Each row is a point on a landscape with many valleys, with its height.
From any point a ball rolls to the lowest of the 2 points nearest to it. It stops when none of these is lower. Distance is the straight distance between rows; heights are no part of it.
Vov height 4.65: [117 170 117 121 116 159 140 171 186 121 116 101 181  88 119 127 146 125
 127 139 122 125  98 121 116 115 110 136 202 135 137 143 114 112  93  91
 186 150 113 138  76 171 130 154 110 130 123  81 138 133 121 149 115  86
 129 173]
tepu height 4.74: [138 154 133 118  95 140 144 148  79 169 140 136 129 184 135 163 100 139
 150 152 174 117 114 162 127 165 126 151 151 138 148  98 115 102  96 158
 130 104 125 145 117 130 122 176 145  84 181  73 136 153  91 102  89 170
 104 197]
Rog height 5.90: [137 146 117 130 125 138 171  79  63 120 103 103 101 164 131 135 165 136
 211 155 142 166  84 188  97 189 145 166 159 181  97 140  95 134 138 129
 111 121 143 133 135 169  86 139 199 142 109 139  84 140 107 104 113 118
 112 128]
pes height 3.79: [128 145 105 129 128 146 136  94 122 118 141 153 108 131 161 139 149 135
 168 108 144  88 116 153 139 147 147 157 116 153 112 137 111 166 145 154
 207 144 129 109  60 143  69 143 157 108  85  99 146 100 148 159 111  83
 101 106]
ruf height 3.05: [160 138  73 136 110 136 104 114  91 119 118 125 121 127  73 131 151 130
 109 167  91 132 131 139 122 150 196 167 114 182 105 130  92 132 121 100
  37 152 132 124 174 176 144 119 136 149 127 133 113 120 129 127 167 129
 151 115]
rufo height 7.14: [144 140 149 118  87 154 110 175 127 148 111 142 144 144  91 147  81 158
 114 137 173 155 164 133 179 100 126 149 150 131 153 119 131 134  62  65
 112 155  95 130  94 125 163 133  92 139 192  70  90 152 137 132 137  90
 104 142]
lemat height 4.93: [128 115 153 107 131 126 121 152 130 144 150 136 103 147 113 141  97 144
 117  88 170 113 151 148 137 100 113  89 124 119 160  92 132  94 121  92
  92 118 118 128 127  89  83 135 103 108 172  96  67 158 136 116 123 115
 111 133]
Gune height 4.46: [170 103 171 131 104 125 105  94  71 116 115 172  80 171 123 107  69 137
 101 148 151 116 209 150 172 149 151 136  48 138 165  89 131 121  92 107
  50 101 133 117 179 115 112 126 115 108 195 110  89  96 165 125 135 120
 129 115]
riv height 3.29: [101 147 133 142 138 133 113 180 133 118 117 132 103 192 149 134  97 153
  90 125 124 122 148 125 120 110 140 125 114 125 174 126 123 183  63 165
 193 153 105 134 119 106 136 131  92  85 160  82 189 104  86 105 127 128
  98 125]
zin height 5.96: [134 125 175 111 116 127 157 136 108 195 117  77 172 139 123 112  93 143
 109 158 170 205 119 163 185  71 136  70 142 110 149  81 154 116 130  69
  92  88 124 147 165 104 154 132 159 133 194 144  45 181 106 106 151 128
 147 154]
lapil height 3.71: [105 125 152 136 116 131 100 134 109 120 137 143  92 154 163 119  84 159
  95 116 123 137 166 125 159  77 140 101  62 138 183 127 117 207  73 149
 178 129 100 126 127  98 114 110 106 114 180 100 137 102 126 119 140  96
 106 107]
zom height 2.85: [118 118 138 130 142 127 110 164 111 153 132  93 111 173 100 143 146 142
 121 120 142 163 114 137 140 101 123 120 157 124 120 132 110 140 139  95
  83 147 147 125 124  77 139 111 149 127 104 171 112 174 102  76 111 137
  85  62]
meka height 4.95: [139 160 128 166 102 124 163 125 116 149  76  94 181 120 124 126 118 113
 111 186 104 185 123 140 113 167 114 163 159 111 103 180 120  90 127 121
 103 162 148 127 139 134 199 133  98 135 122 132 187 138  79 119  97 163
 145 132]
supo height 2.72: [126 139 139 135 114 112 121  97 100 146 166 117 125  78 160 134 115 124
 111 156  81 140  96 147 120 113 146  89  66 138 137 124 119 151 154 189
 137  81 127 144 171 151 108 132 167 141 167 133 145  93 140 129 151 147
 173 187]
sorik height 6.49: [164 164 137 113  83 131 157 118  91 156 106 116 159 108 101 150 140 136
 138 193 141 153 103 178 140 144 141 156 163 152 122 116 105  72 115  66
  82 103 121 151 164 193 153 151 130 165 175 103  68 143 106 138 110 130
 153 207]
nev height 4.42: [129 111 141 119 162 110 107 191 136 134 116 132  78 183  81 103 115 159
  98  79 145 131 177 144 118  65 130  80 132 120 180  87 121 130 105  97
 103 123 101 147 158  88 102 114  88 122 189 113  67 174 118 112 136  89
  69  94]
vik height 5.11: [144 121 126 130 149 104 123 118 120  64 100 114 104 161  85 104 191  96
 138 128 123 149 139 134 101 162 128 183 117 135 101 138  91 121 133 148
 121 153 186 133 124 101 170  97 146 155  91 194 149 121 124  88 122  89
 131  47]
big height 4.88: [108 118  91 124 146 101 121 184 150 140 174 163  94 154 116 123 106 114
 103  94 161 107 136 116 120 114 137 124 124  74 151  94 167 121 112 190
 125 111 111 170 145  96 174 140  98 123 198 122 147 134 143 134 186 194
 138 175]
Bog height 2.10: [146 161  42 131 122 144 117 120 148  91 123 154 130  96 110 119 156  92
 180 115 109  61 102 128  85 162 164 135 150 168 128 119 122  85 113 125
  83 132 105 132  97 226  80 137 120 145 115  84  97 119 148 179 131 116
 147 182]
losag height 5.16: [115 112 136 104 142 143 117 118 159 114 164 135 116  85 158 151 130 126
 143  61 148  56 125 106 128 121 103  96 117 123 125 140 160 122 183 118
 147 124 120 130 115 118  86 111 118 118  75 144 127 129 181 151 145 129
 132 103]
tilu height 3.34: [113 145 130 159 102 137 126  91 145 139 116 132 181  55 141 138 118 127
 106 180  87 158 107 107 147 123 141 136 156 100  87 163 169 133 159 145
 143 143 100 107 105 141 166 129 137 151 108 147 184 109 142 164 149 169
 155 150]
Kavab height 4.37: [139 120  97 119 126  94 133 174 165 103 126 180  83 188  80 129 119 109
  94  89 172 109 188 118 132 121 132 178 114  89 162  89 153 123  97 145
 139 127  94 158 146 104 177 123  75 131 180 133 131 133 147 146 165 158
 123 137]
Zap height 5.06: [111 122 158 155 126 118 117 139 104 178 134  99 140 115 129  98  98 136
  60 158 120 204 145 139 175  55 132  68  79  89 145 104 138 168 142 125
 107 106 118 149 157 107 188  95 116 134 191 153 118 143 109 104 179 139
 151 127]
Ramu height 2.87: [136 171  81 133 123 136 122 150 151 120 127 110 175  83 116 109 143  79
 177 126  92  90  80  98  79 142 101 112 203 125 121 146 136  68 104 113
  69 129 112 135 114 219 118 141 148 143 104 108 120 147 113 165 130 126
 146 201]
mibe height 1.18: [107 108 186 125 111 141 128 100 157 148 129 100 169  80 133 143 119 173
 124 172 122 176 127 115 190  94 132 120 201 135  90 133 147 145 157  81
 195 126 128  77  74  78 108 155 154 124 100 131 128 135 130 118  94 113
  85 105]
Zabu height 2.17: [119  91 126 117 128 138 137 145 158 143 152 101 134 131  99 148 160 127
 145 101 167 125 128 119 156 116 111 131 174 118 109 131 125 103 171  79
 110 147 158  93 100  88 108 122 118 129  87 163 111 161 142 113  98 148
 107  93]
kiver height 7.06: [147 134 195 126  97 100 156  91  95 184 123 110 142 107 149 139 119 126
 110 175 114 165 108 169 102 126  91 116 120  98 115 139 129  92 163 132
  94  75 150 141 183 117 122 156 133 127 156 154 133 143 103 108  91 160
 150 165]
bufan height 5.49: [136 113 164 108  92 149 121  57 115 114 132 202 132  73 189 169  68 134
 107 130 124  83 168 112 184 147 130 102  61 148 139 157 176 130 142  83
 145 124 102 100 159 141 104  94 127 112  87 101 137  73 162 187 119 142
 152 108]
tugot height 4.15: [158 165 107 130  93 132 153 142 100 166 119 132 166 163 120 144 121 108
 149 158 164 111 108 143 103 179 103 158 152 120 122 120  99  43  89 133
  85 114 139 161 140 164 157 169 115 101 154  94 137 155  77 123  79 188
 129 206]
dur height 5.27: [168 157 130 144 105 131 175  84  94 136  72 104 162 151 135 121 144  99
 168 189  99 174 121 163  84 212  97 183 144 133  92 163  98  68 132 130
  85 126 177 141 155 157 144 143 137 136 101 139 157 142  89 113  69 172
 140 138]
novob height 3.36: [104 131 117 127 132 148 138 129 145 113 140 122 118 118 116 125 152 147
 168 103 150 122 109 127 177 118 146 156 161 154 111 148 117 171 153 107
 208 179 134  93  27 100  89 141 135 125  94 108 143 123 139 153 114  77
  99  66]
marat height 4.28: [ 79 118 111 140 143 144 109 184 148 104 120 127 131 140 117 126 121 131
  78 106 146 144 145  80 154 107 128 129 147 118 149 171 125 166 102  98
 131 194 111 117 101  96 176  96  90 112 103 115 169 135 110 118 152 141
 117  65]
Famom height 4.66: [176 109 126 106 115 128 139  79 121 110 156 174 103 135 151 147 148  98
 163 105 160  73 155 143 119 191 105 177  82 118  87 106 121  99 158 175
 171  86 176 121 143 141 129 137 151 131  78 159 156 106 181 135 124 141
 151 132]
lib height 2.02: [118 124 169 142  96 133 148 115 123 152 106 106 179 124 116 155 108 155
 110 191 131 213 130 129 206 114 135 146 179 119 100 160 135 136 136  80
 139 132 129 100  92  88 172 148 149 132 136 136 149 149 110 117 117 150
 106 110]
zevu height 3.72: [130 141  92 143 126 119 111 154 111 134 137 112 133 118  98 130 134 118
  89 133 108 135 111 124 112 114 152 139 126 122 125 139 112 119 129 132
  66 147 127 150 157 156 174 112 134 167 137 140 137 124 122 129 177 147
 145 136]
rep height 4.97: [154 127 137 137 150 114 175 139 153 143 122  80 194 109 118 114 178 137
 209 162 100 159  63 115  68 144  78 165 224  97  78 121 144 134 122 146
 137 124 150 108 129 150 133 147 188 175 111 162 142 190 100 146 106 115
 162 190]
raden height 5.99: [106  93 158  85 137 121 120 136 125  93 140 193  78 149 138 130  84 121
 103  73 184  73 219  96 148 148 101 131  82  98 175 116 170 126 111 109
 125 120 116 141 160  91 132 112  78  77 113 121 132 121 154 109 126 149
 136  74]
Sida height 4.23: [135 105 147 121 133 113 105 111 118 105 162 154  86 126 126 126 117 119
  86 106 146 106 163 123 145 103 139 124  48 128 162 100 121 159 139 149
 144 106 131 135 136  96 124 102 135 126 150 135 111  97 162 120 173  96
 134 101]
fofu height 4.59: [168 138  78 139 135 113 165 130 134 121 148  96 161 148 101 135 176 118
 202 133 132 152  69 101  88 166 128 196 177  96  73 110 124 129 125 164
 120 155 153 136 120 166 161 131 167 190 132 174 148 152 129 149 154 130
 170 179]
sev height 3.92: [100  93 127 124 183 101 111 215 181  99  94 127  65 201  87  90 165 136
  83  88 131 114 165 127  84  84 118 127 135 107 165  94 121 150 115 108
 147 126 118 128 155  86 121 111  58 118 129 141 113 130  93  95 115 102
  75  85]
rov height 4.27: [103 174  71 141 194 115 141 151 180  86  93 106 147 176 157 104 149 105
 152  89  76  92  72  93  28 142 129 118 145 139 152 135 103 148  91 169
 193 149 140 139  97 159 127 144 116 102 121 119 166  87  95 131 134  84
 112 133]
muku height 3.47: [133 138  88 128 119 128 142 169 157 156 128 116 183 133 115 118 141  95
 171 122 129  87  90  87  73 155  68 120 200 108 119 135 108  51  85 106
  82 131 145 148 138 166 130 168 122 106 102 115 130 168  95 125  91 168
 126 200]
viz height 1.97: [127 141 161 164 157 111 152 145 130 140 110  77 145 129 141 119 156 134
 130 155  55 172  75 145  36 141  95 132 123 109 116 133 106 147 106 171
 146 147 155 141 151 119 160 122 142 146 106 175 188 118  67  91 107 123
 163 127]
nupab height 3.00: [117 136 126 119 143  96 102 133 102 113 144 164  70 158 131 104  52 159
 122  97 145 113 153 149 156 121 152  57  57 145 197  87 137 134 102 188
 126 107 101 127 141 100  84 144 122  90 239  55  79 118 159 132 142 130
  74 140]
lep height 4.52: [110 161 103 164 188 117 103 152 153  86 122  93 112 146 145  85 190 110
 162  92  77 124  79 100  45 124 134 120 138 132 119 142 102 162 123 166
 168 162 145 128  91 134 116 103 147 122  73 168 156 114 104 120 117  75
 119  73]
fogam height 5.05: [170 110 169 124 121 140 122 107  89 123  85 144 112 167 116 111  81 162
 115 145 173 168 206 152 168 100 142 131  68 130 161  79 118 151  87  69
  84 131 110 130 152 118 122 118 101 150 223 112  46 117 165 143 140  84
 142 114]
rezot height 5.42: [155 145 106 106 113 116 131 140  80 143 126 152 103 186  93 156  96 138
 148 133 183 124 139 172 140 144 170 147 130 151 159  78 118  97  91 127
  89 107 107 149 144 144 131 160 133 127 222  79  72 149 118 135 120 130
 102 180]
teg height 2.96: [134 109 126  86 155 133 135 174 217  96  90 111 126 128 106 128 166 127
 102  75 147  91 130 133  71  80  93 120 131 106 141 130  88 118 135  87
 177 120 126 148 145 132 101 135  52 164 128 118  81 145 151 143 100  61
 141 126]
piri height 2.93: [138 138  60 144 122 110 126 132 122  67 116 164 128 161  89 118 135 103
  92 134 126 106 168  99 122 178 178 213  90 150 150 128 108 135  74 139
 107 160 133 122 142 150 185 122  99 120 117 112 164  78 121 138 181 148
 144 106]
nif height 2.24: [145 145  53 149 113 147 105 100 124  79 117 149 125 113 113 109 151 104
 125 155  92 106 144 108 125 186 185 184 112 182 123 153 114 134 111 132
  80 166 138 108 128 168 142 107 133 118  78 124 162  86 138 137 152 141
 149 108]
rol height 5.28: [179 128 155 135  97 123 145  38  87 109 100 143 116 102 146 127 147 113
 135 192 101 148 141 157 127 193 143 186  86 143  77 144 123 118 173 152
 104  89 173 108 169 150 131 130 154 150  89 162 153  91 151 124 103 147
 170 130]
Pimid height 1.19: [135 165  72 144 119 153  95  98 124 104 118 137 101  95 116 104 150 134
 150 147  69  89 105 143 120 140 203 124 122 199 139 156 115 138 106 120
  92 143  94 120 112 210  59 112 136 113 112  73  97  99 130 169 134 103
 137 148]
simin height 6.80: [134 135 179 130 115 159  98 167 136 152 125 137 150 110 119 109  54 172
  99 116 144 164 179 123 183  61 114  68 121 142 170 111 131 145  57  70
 114 144  76 138 101 108 129 118  79 139 210  67  66 141 140 127 155  79
 108 142]
Velo height 1.55: [126 148 177 151 117 123 131  98 141 138 103  95 158  93 158 132 156 129
 122 158  63 160 109 135  84 103  99 104 129 115 106 166 128 157 145 158
 181 127 132 121 145 138 119 116 147 147  98 176 178 116 118 120  86 125
 148 122]
Lafek height 2.23: [100 151 117 156 130 129  94  92 119 117 169 106 107  83 165 113 128 124
 112 138  50 126  97 111 123 108 174  93  74 175 134 152 127 184 134 187
 139 125 102 133 145 155 112  96 162 134 128 139 168  76 135 123 164 135
 156 148]
zunu height 4.22: [165 133  88 116 130 156 132  78 135 105 105 173 129 122 169 128 148 100
 186 120 136  77 157 145 121 184 124 149 111 151  94 159 131 128 158 158
 201 119 166 101  88 172 105 127 161 122  43 134 170 114 173 174  93 111
 140 116]
bilad height 1.07: [128 112 173 136 118 137 131  98 146 132  96 107 139 108 147 134 149 139
 115 156  94 169 151 127 138 117 116 120 128 132  93 171 128 164 178 131
 209 133 161  88 115  81 131 125 139 134  67 173 193 116 123 116  78 135
 132  71]
ves height 5.23: [128 114 150  96  90 150 142  74 118 141 125 200 147 105 189 173  85 130
 122 137 149  95 165 116 169 178  94 122 100 128 123 164 170 108 154 112
 154 117 124 107 146 137 126 133 122  79  58 106 179 102 136 157  97 175
 133 114]
ror height 4.41: [106 129 102 121 165  93 133 147 107 165 200 110 109 108 112 112 153 130
 192  77 143 109  39 140 104  96 140  96 154 138 124  90 132 132 153 163
 111 107 130 154 106 124  78 151 198 136 167 137  59 150 132 135 157 110
 109 155]
soveg height 4.99: [164 117 173 122 117 111 145  76 102 123 132 131 107 127 146 133 161 107
 144 142 125 126 128 155  99 176  83 171  93 103  86 123 125 114 167 181
 132  87 187 135 164 119 131 135 159 146  86 190 155 118 151  93 110 139
 157 124]
duba height 5.59: [157 138 142 119 100 152 163  74  92 119  96 121 146 145 138 141 157 113
 195 179 132 145 123 179 125 178 116 156 165 159  98 150  98  90 149 103
 107 111 151 122 118 165  81 141 159 122  96 126 119 144 120 134  63 141
 110 142]
zov height 1.04: [130 154 126 130  90 161 116  65 128 132 135 156 137  65 182 142 105 122
 146 152  79  94 115 123 148 134 152 105 118 164 125 161 161 134 140 146
 158 111  83 110 104 183  78 112 152 121 102  86 150  79 142 173 116 145
 143 175]
med height 4.80: [119 133 116 146 172 104 104 140 116  80 135 112  98 156 102 108 206 126
 128 108 108 149 100 125  85 107 152 153 111 141 122 116  95 166 138 161
 141 149 138 145 123 123 142  90 158 159 111 183 118 104 120 107 172  65
 111  65]
valot height 3.83: [124 119  78 113 165 108 120 134  98 158 166 108 128 113  99 114 139 128
 148 105 141 160  64 137 125  92 188  88 110 150 138  72 123 151 153 164
  97 102 136 155 154 146 129 144 184 169 197 137  62 135 140 129 201 121
 137 159]
Tuvu height 2.78: [133 133 133 140  79 143 147  97 135 137 122 140 190  71 121 159 123 133
 111 201 130 183 125 123 209 124 156 167 168 119  86 138 147 119 150  81
 142 133 116  98  86 133 180 144 131 175 148 116 138 120 150 171 143 149
 147 150]
dazu height 4.84: [109 127 109 128 155 112 105 137 138 121 173 113 111 111 131 113 178 103
 177  62 126  65  83 116  94 124 121 102 144 120 120 124 139 113 170 154
 107 128 123 141 102 133  60 120 143 131 110 157 110 143 158 140 150 108
 114 123]
mesod height 3.23: [129 114 117 122 155 101 128 123 115 144 164 106 131  95 129 110 132 127
 107 135 118 166  88 136 117  77 162  89  60 123 142  72 118 181 161 182
 148  79 141 160 168 144 137 130 156 170 205 153 105 102 154 129 186 122
 184 178]
Gises height 3.76: [138 122 125 127 122  95 105 142  97 111 133 191  67 175 112 113  66 132
 101 118 155 102 199 133 152 151 158 130  72 137 187  73 153 126 105 166
  94  96  99 133 164 108 137 142 118 106 226  81 111 102 163 134 150 153
 107 144]
Zuzip height 0.42: [107  80 146 130 135 154 145 129 174 142  89  99 159 105 136 134 136 143
 143 151 121 151 146 113 156 121 115 133 200 148  81 153 125 138 182 104
 207 131 171  63  88  72 108 150 123 146  44 140 181 141 110 117  51 146
 105  94]
Budam height 3.97: [107 150  59 135 175 105 128 193 184  91 109 103 157 175 106 117 152 101
 136  65 116  93  82  85  50 119 121 125 162 125 152 128 112 109  88 145
 146 149 120 152 115 150 153 153  95 128 140 114 135 130  96 142 152 116
 110 142]
bufu height 4.64: [102 128 109 155 122 138 136 172 152 132  97 100 180 125 101 120 127 125
  88 150 113 172 118  97 127 120 109 133 183  98 105 193 125 103 123 103
 100 182 133 124 124 112 209 114  98 132  96 144 176 145  95 121 129 162
 139  99]
liv height 6.84: [156 148 188 108  84 119 175 104 114 166 106 114 182 111 136 152 140 135
 138 196 147 162 110 170 121 131  96 162 165  98 101 132 128  83 150  89
 134  92 151 135 162 141 153 159 105 159 164 139 119 162 114 138  78 154
 153 195]
tomi height 2.22: [167  79 165  70 133 130 162 143 168 124  99 115 106 151 114 140 164 126
 111 106 176 112 165 170  96 108  94 152 132  80 110 105 101 110 154  98
 169  93 176 131 171 113 124 137  83 156 128 157  95 146 157 129  78  93
 162 130]
gom height 1.68: [117 153 105 118 144 145 105  90 138  95 125 145 106  75 191 127 119 100
 121 121  85  75 123 105 124 150 158 115  84 163 144 168 141 155 124 163
 161 121 100 134 147 188 105  98 123 124  83 107 166  72 144 159 151 132
 165 140]
gir height 5.43: [ 90 107 156 104 150 136 111  74 128 112 160 161 123  64 190 150 101 118
 122  90 112  79 132  83 170 128 113  73  99 140 126 166 198 124 187 115
 132 130  86 124 134 128  99  87 140  93  64 149 143 104 171 159 148 160
 140  85]
Koso height 3.52: [108 106  83 103 173 107 130 211 208  96  78 116 122 184  91 114 154 107
 101  82 143  94 149 105  66  99 101 135 148 101 158 123 113 110 105 100
 149 134 130 145 142 125 140 136  47 130 125 127 126 138 100 111 112 119
 112 123]
mubos height 4.48: [137 106 137 123 118 154 134  77 133 150 162 145 153 109 158 153 140 123
 186 131 123 108 119 123 137 152 100 131 156 129  62 129 177 120 197 171
 168 116 137  88  74 112  84 144 186 112  51 164 163 149 167 156 115 172
 114 134]
bil height 6.02: [ 97 113 150  99 142 111 112 115 113  90 117 168  96 110 154 114 115 101
  74 100 124 102 170  99 123 145 104 113  73 118 173 170 132 110 121 119
  97 125 129 154 184 135 137  90  82 101  94 126 141 109 124  98 133 135
 153  89]
mazi height 5.35: [106  98 125 122 131 137 134 127 129 149 133 154 106 157 171 148 108 123
 122 110 156 113 162 104 129 180  86 149 116 114 119 140 154 128 131 165
 147 128 151 122 131  87 140 142 117  55  44 137 199 120 108  72  91 211
 125 109]
Nis height 5.41: [147 128 126  96 120 126 137 127 137 120 136 159 116 121 119 155 128 117
 136  74 171  86 124 167 105 131 123 113 118 118 151  97 104  70 137 120
 114  90 121 148 136 135  80 150 105 133 166  96  70 143 153 151 108 103
 132 162]
nug height 5.77: [101 120 183 125 113 120 107 147 128 132 119 115 108 126 139 118 113 138
  59 120 110 145 163 122 125  83  95  75 103 109 164 164 108 142 120  97
 107 133 115 138 165 114 133  91  88 113 131 135 130 134 103  94 116 124
 126  96]
zizet height 4.25: [138 154 106 131 111 143 130 148 155 104 106 119 160  98 115 136 150 116
 119 132 120 129 108 134 110 115 141 158 136 127 132 136 103 134 124 117
 155 147 117 141 114 177 141 124 111 179 149 108 134 112 142 162 143  98
 158 157]
fir height 7.47: [146 174 116 127  97 153 116 173  96 130  77 116 176 157  98 144 104 151
 105 175 140 151 138 144 148 133 152 159 166 150 151 144  91 123  47  82
 119 173 101 137 114 172 182 143  98 140 168  58 116 141  85 124 117  92
 107 144]
par height 5.31: [ 85 107 113 122 154 131 113 164 149 130 184 133 127  98 159 145 103 127
 110  88 140 101  80  84 137 103 113 100 127  90 123 138 160 136 145 176
 136 112 113 151 119 103 150 138 125 132 132 135 147 130 165 147 194 174
 162 168]
pupe height 5.34: [111  98 164 132 161 117 126 170 137 178 155  86 113 135 121 108 131 144
  85 127 120 174 101 141 113  46 113  76 122  84 131  88 131 167 147 129
 114 101 145 152 159  80 158 113 141 134 164 191 108 155 108  88 153 135
 149 128]
dama height 5.63: [114 114 172 134 162 110 141 152 110 215 137  68 156 125 118 108  99 160
 111 152 125 197  78 146 153  57 117  47 156 106 127  95 139 140 131 108
  78  80 125 135 174  72 156 142 188 113 164 164  69 182  80  75 132 165
 122 138]
bikuz height 6.39: [134 130 176 115 125 137 129 145 133 178 150  89 160 106 121 122  71 161
 111 134 156 198 141 134 197  64 126  68 146 145 157  83 141 112  96  59
 110 117  99 138 109 118 123 153 141 117 183 107  27 155 118 121 155  75
 105 137]
vur height 2.71: [ 87 156 141 155 123 145 111 128 129 155 168  99 130  88 120 118 129 149
 145 130  99 146  85 125 173  92 139  97 170 160 122 149 127 143 122 100
 138 150  87 121  60 140  88 132 165 103 104 107 102 134 111 126 145  81
  78 109]
gek height 5.65: [127  98 152 119 119 120 115 130 125 121 153 175  74 179 142 138 111 123
 110  98 181  92 193 114 159 161 113 168  98 108 137 108 162 157 126 160
 158 121 147 117 121  62 140 124 127  75 106 142 178 116 140  80 130 165
 115  86]
nuz height 3.77: [115 113 121 152 105 128 132 103 154 131 140 134 181  73 127 125 147 124
 153 149 114 152 102  85 149 140 112 140 197  70  45 162 178  92 166 134
  84 137 124 107 105 118 167 138 153 164  95 179 154 156 156 169 144 187
 146 145]
vinov height 3.69: [148 121  89 144 131 107 117 147 102 102 115 160  93 192  66 120 122 123
  90 133 153 135 189 128 157 127 173 194  96 124 145  94 135 155  91 134
 102 143 119 130 141 110 193 108 119 139 169 129 133 116 129 112 185 128
 101  89]
Sove height 3.86: [114 119 111 127 130 140 112 141 146  78 130 142 121 111 111 129 140 119
 113  97 154 122 152 100 168 114 144 152 111 141 134 157 121 173 139  98
 148 179 121 113  73  99 135  90 117 149 115 125 138 116 161 152 160  94
 110  54]
mobet height 2.04: [102 170  77 159 141 141  80 137  96 122 150 105 114 110 107 104 136 130
 140 116  75 114  81 120 138 101 187  98 146 181 132 153 113 155 115 127
  88 170  82 132 100 171  96  93 155 139 112  92 103 122 107 134 175  86
  86  98]
vegub height 5.07: [116 127 102 132 161 141 154 207 197 155 114  68 187 135 119 116 143 134
 139 138 125 107  84 106  80 116 102 153 215 122 129 105 106 119  80 108
 184 132 156 122  96 139 145 173 104 120 115  88 139 130  74  94  76 107
 112 190]
Sibaz height 4.70: [128 104 157 150 120 113  96 111 110 135 152 140  98 100 142  88  83 121
  46 143 125 155 181 109 181  87 137  87  30 113 163  96 142 162 139 143
 108 102 133 148 179 104 177  85 105 125 181 134 120 100 145 114 196 143
 168 119]
Ridin height 6.24: [135 127 121 117 128 127 153  87  51 124 123 130  83 188 113 151 140 143
 178 125 169 133 121 181 148 169 157 150 114 175 125 117  90 125 134 100
  97 122 135 121 120 135  84 137 163 115 145 127  71 134 123 108 118  94
  75  98]
goto height 5.52: [137 121 174 125  88 140 105 118 105 117  92 135 120 128 125 124 102 143
  81 146 133 155 184 144 158 108 120 116  90 127 162 156 102 139 103  58
  83 142 122 106 149 124 130  95  97 142 154 121 100 127 134 128 116  92
 126  90]
Vasit height 4.81: [134 102 115 146 160 146 128 118 169 136 118 109 162 119 168 122 139 126
 180 134  92 114 114  86  81 160  76 124 158 111  77 142 165 145 169 193
 205 132 164  85  99 113 115 141 165 133  28 160 200 146 140 137  92 153
 144 117]
kom height 5.95: [166 143 110  98 108 125 139 139 123 125 127 155 130 116  80 155 132 121
 137 125 168 127 115 167 116 134 161 140 134 160 147  83  89  63 105  83
  81 104  99 157 140 177 116 143 104 174 199  85  26 143 143 160 124  96
 142 190]
kovol height 2.40: [118 150 158 160 141 104 134 148 106 155 124 109 114 118 143 110 108 130
  77 167  76 158 115 159  72 134 108 114  91  99 144 141 130 141  96 192
 137 125 144 159 177 106 178 120 109 106 141 144 198 116  64  65 113 152
 147 144]
dolab height 1.26: [144  63 151  81 140 132 162 133 166 123 128  96 112 158 109 155 158 143
 147  99 200 120 178 153 161 113 114 160 154 107 115  98 112  99 169  53
 140 122 181 101 132  70  91 121  86 152 113 159  86 168 159 112  68 121
 129  92]
Bada height 2.88: [100 135 138 139 152 111 139 187 150 138 106 134  99 170 158 116  88 136
  72 142 117 109 150 125  86 136 117 128 111  92 158 109 154 160  84 185
 193 133 130 155 161  96 178 134  67  71 148 115 211 107  72  72 113 164
 146 150]
subo height 4.20: [151 112  97 161 131 118 133 121 139 122 171 101 151 122 103 124 176 105
 195 129 112 152  81  76 113 162 109 158 177  71  54 137 157 111 147 172
  63 143 140 120 114 137 148 119 188 180  95 203 153 178 145 162 150 159
 160 153]
Medu height 3.28: [117 133 157 144 116 134 109 116  97 132 141 114 100 138 129 135 155 146
 132 118 116 161 121 138 148 116 138 105 122 159 138 158 103 158 144 104
 106 162 127 107  99 109  94 102 158 110 107 152 119 131 105 105 111  89
  79  53]
lam height 2.29: [101 136 119 135 152  93 118 111  83 109 156 154  64 147 137  94  97 163
 134  82 109 104 135 140 155 117 165  67  36 180 175 117 105 147  98 171
 125 127  93 117 121 114  57 137 114 102 199  63  50  97 142 149 138  74
  68  89]
zur height 4.89: [110 110 136 119  85 161 140  75 120 146 184 174 139 103 164 175  98 124
 156 132 143  85 122 112 178 165 110  99 150 143 110 129 183  90 175 124
 103 130 107 101  92 122  78 132 155  74  65 118 144 119 147 155 125 182
  93 140]
tozo height 5.08: [121 114  90 123 170 146 133 115 156 131 131 140 129 147 194 138 131 117
 159  98 108  78 117  77  76 187  83 134 118 131 117 136 147 134 138 189
 202 127 169 130 118 122 126 146 138  74  25 142 201 107 133  92 103 160
 140 114]
Dat height 1.44: [113 128 141 131 144 125 130  80 107 119 151 155  83 119 149 128 134 144
 152  75 124  60 137 157 158 143 148 100  70 156 136 130 115 125 142 126
 125 137  94 114  93 118  27 120 121 104 131  84  55 105 155 164 122  45
  98  83]
Vubo height 4.14: [102  94 131 118 118 137 123  83 152 123 136 156 172  63 148 140 135 118
 161 128 116 111 140  75 151 148 108 102 184  87  58 162 200 100 203 131
 130 138 114  83  96 117 124 120 146 132  48 177 159 153 169 169 121 188
 131 112]

Where does a ball stop that starts at each point below?
rezot: Pimid
rufo: Zuzip
dazu: zov
goto: Dat
Sibaz: Zuzip
Rog: novob

Call two points neighbours if one is among the 2 nearest of the other. Go from one point of each pair to the other, from neighbour to neighbour, staying as low as possible. Name the highest point that can't be avoided.
dolab and Pimid: Medu
nuz and zov: bufan
novob and Dat: pes
